A landscape with many valleys, sampled at points; each row gives a point and its height.
From any point a ball takes the steepest step (drop divided by distance) to one of its 5 nearest points. It stops when none of these is lower. Distance is the straight distance between rows; heights are no part of it.
(442): [-13 -14  17 -13  11  12  -8  -5 -23]  height 40.9
(121): [-26  23 -29 -19  34   7  42  26 -12]  height 77.0
(763): [ 33  -2  -4  22 -27 -20 -36  -9  24]  height 37.2
(170): [-12  16  -5  -2  11  -8  27  -7  10]  height 64.5
(671): [-11 -20  11 -14  15  22  -8   7 -42]  height 43.4
(762): [ 30 -47  47   7 -36  -1 -52 -16 -13]  height 60.7
(42): [ 28  -8   3  17 -25 -13 -35 -10  24]  height 33.4
(321): [ 12 -41  42   1 -17   3 -36 -19 -16]  height 16.7
(114): [ 32  22 -26  31 -26 -40 -26  -2  32]  height 22.7
(472): [-12 -22  10 -15  19  35  -9  24 -49]  height 53.5
(553): [-28  31 -28  -8  21 -17  57   7   9]  height 75.0
(712): [  6  -3  14   3  -9  -2 -11 -16  13]  height 40.4
(379): [ -3 -19  28  -8   0  10 -15 -12 -18]  height 58.0
(413): [ -6 -27  29 -13   8  15 -17  -9 -37]  height 75.9
(278): [ -8  -2  10  -7   8   7   2 -11  -8]  height 50.6
(523): [-22  18 -25 -19  31  17  34  27 -18]  height 74.4
(556): [-27  23 -30 -14  28   3  45  20  -8]  height 83.3
(736): [ 26  11 -11  25 -26 -24 -17  -4  29]  height 31.9
(529): [ 18  13  -8  18 -24 -19  -2  -8  35]  height 58.5
(282): [ -7 -24  23 -11  12  18 -11   3 -38]  height 56.6
(466): [ 26  19 -18  28 -25 -33 -17  -4  32]  height 6.3
(543): [-18  -5  -1 -16  21  23   5  12 -32]  height 20.7
(232): [-23  21 -35 -18  32  15  44  36 -19]  height 70.3
(61): [ -5  -9  18  -8   5   8  -5 -14  -7]  height 50.8
(352): [  2 -28  34  -4  -5   8 -24 -15 -19]  height 58.1
(614): [ 36 -14  10  17 -30 -15 -47 -13  18]  height 33.5
(628): [-17  21 -12  -6  14  -9  36  -5   9]  height 67.5
(202): [-15   5   1 -13  17   6  12  -6 -10]  height 46.2
(397): [ -1  14  -6   9  -9 -10  18  -9  25]  height 63.5
(641): [-16   8  -7 -12  18   3  19  -1 -10]  height 47.5
(117): [ 37  18 -23  31 -24 -43 -47  -8  21]  height 14.3
(251): [-19  13  -8 -10  21   2  25   1  -5]  height 52.8
(231): [ 17 -15  17  13 -21  -4 -24 -13  14]  height 26.7
(37): [-25  30 -24  -6  18 -10  45   1   5]  height 72.9
(330): [-17  -4  -8 -19  27  28   9  26 -35]  height 33.3
(574): [  6 -21  27   2 -13   3 -22 -18  -2]  height 43.7
(47): [ 26 -36  39  13 -29  -4 -48 -15  -2]  height 50.0
(803): [ 34   8 -12  28 -28 -30 -40  -2  24]  height 32.9
(314): [-21  22 -14  -9  19  -5  37  -1  -1]  height 66.1
(188): [ 39   2  -7  23 -28 -28 -53  -9  19]  height 33.7
(411): [-18  -2 -15 -22  31  41  18  41 -29]  height 49.6
(88): [ -7   8   5   0  -1  -7  12 -12  13]  height 57.0
(286): [ 16   0   4  12 -17 -10 -13 -14  24]  height 42.2
(738): [  3  20 -16  19 -18 -23  17  -5  35]  height 66.2
(407): [-10  19  -7   2   2 -10  24  -8  21]  height 62.1
(76): [ 30 -20  17  14 -30  -9 -43 -16  16]  height 33.0
(386): [  8 -27  36   3 -13   4 -27 -19  -9]  height 43.8
(318): [-18   7 -14 -19  28  15  22  13 -22]  height 50.9
(373): [-21   8 -26 -22  30  38  29  44 -22]  height 59.8
(124): [-38  36 -41  -8  27 -17  68  25   2]  height 82.7
(56): [-15   5  -5 -15  23  13  15   4 -16]  height 38.1
(754): [ 11 -15  21   4 -16  -1 -21 -19   9]  height 34.6
(221): [ -9  23 -13   9  -2 -18  32  -7  26]  height 63.7
(105): [ 18  -9  11  12 -18  -5 -20 -11  19]  height 17.6
(51): [-14 -11   8 -14  20  17  -1   2 -31]  height 30.8
(25): [-14 -16  -9 -18  23  42   6  39 -42]  height 43.9
(684): [  9  10   0  13 -17 -13  -3 -10  25]  height 67.3
(248): [ 27 -13  12  13 -26  -9 -34 -10  19]  height 30.1
(234): [-31  29 -38 -16  30  -3  56  23  -7]  height 79.9
(463): [ 19 -24  23   7 -23  -3 -30 -15   6]  height 33.1
(582): [ 29 -24  19  15 -33 -10 -50  -9  10]  height 35.8
(670): [ -5   4  10  -3   5   1   6 -12   5]  height 55.1
(515): [ 17  13  -9  20 -22 -18  -9  -5  30]  height 52.6
(417): [  2   5   1   5  -8  -6   6 -14  17]  height 65.4
(211): [  5 -37  42  -1 -10   9 -27 -15 -22]  height 47.8
(596): [  6  13  -3  10 -10 -14   9 -11  30]  height 69.1
(98): [-17 -14 -18 -21  21  57  23  60 -29]  height 58.6
(573): [-13 -19 -10 -20  23  55  15  54 -35]  height 50.7
(79): [-20  18 -13 -11  22  -2  32   1  -5]  height 61.3
(100): [-20  28 -17   1   8 -14  45  -2  15]  height 66.5
(133): [-7  5  4 -6  8  1 14 -9  1]  height 51.6
(277): [ 23   3   0  17 -23 -15 -16 -10  26]  height 55.3

Where does a ball stop that starts at each point below?
(670) => (543)
(413) => (543)
(574) => (105)
(76) => (105)

Two balls start at each pair of points below. Name the first point that both come to, or write none.
(100), (278) => (543)
(188), (529) => (466)
(282), (88) => (543)
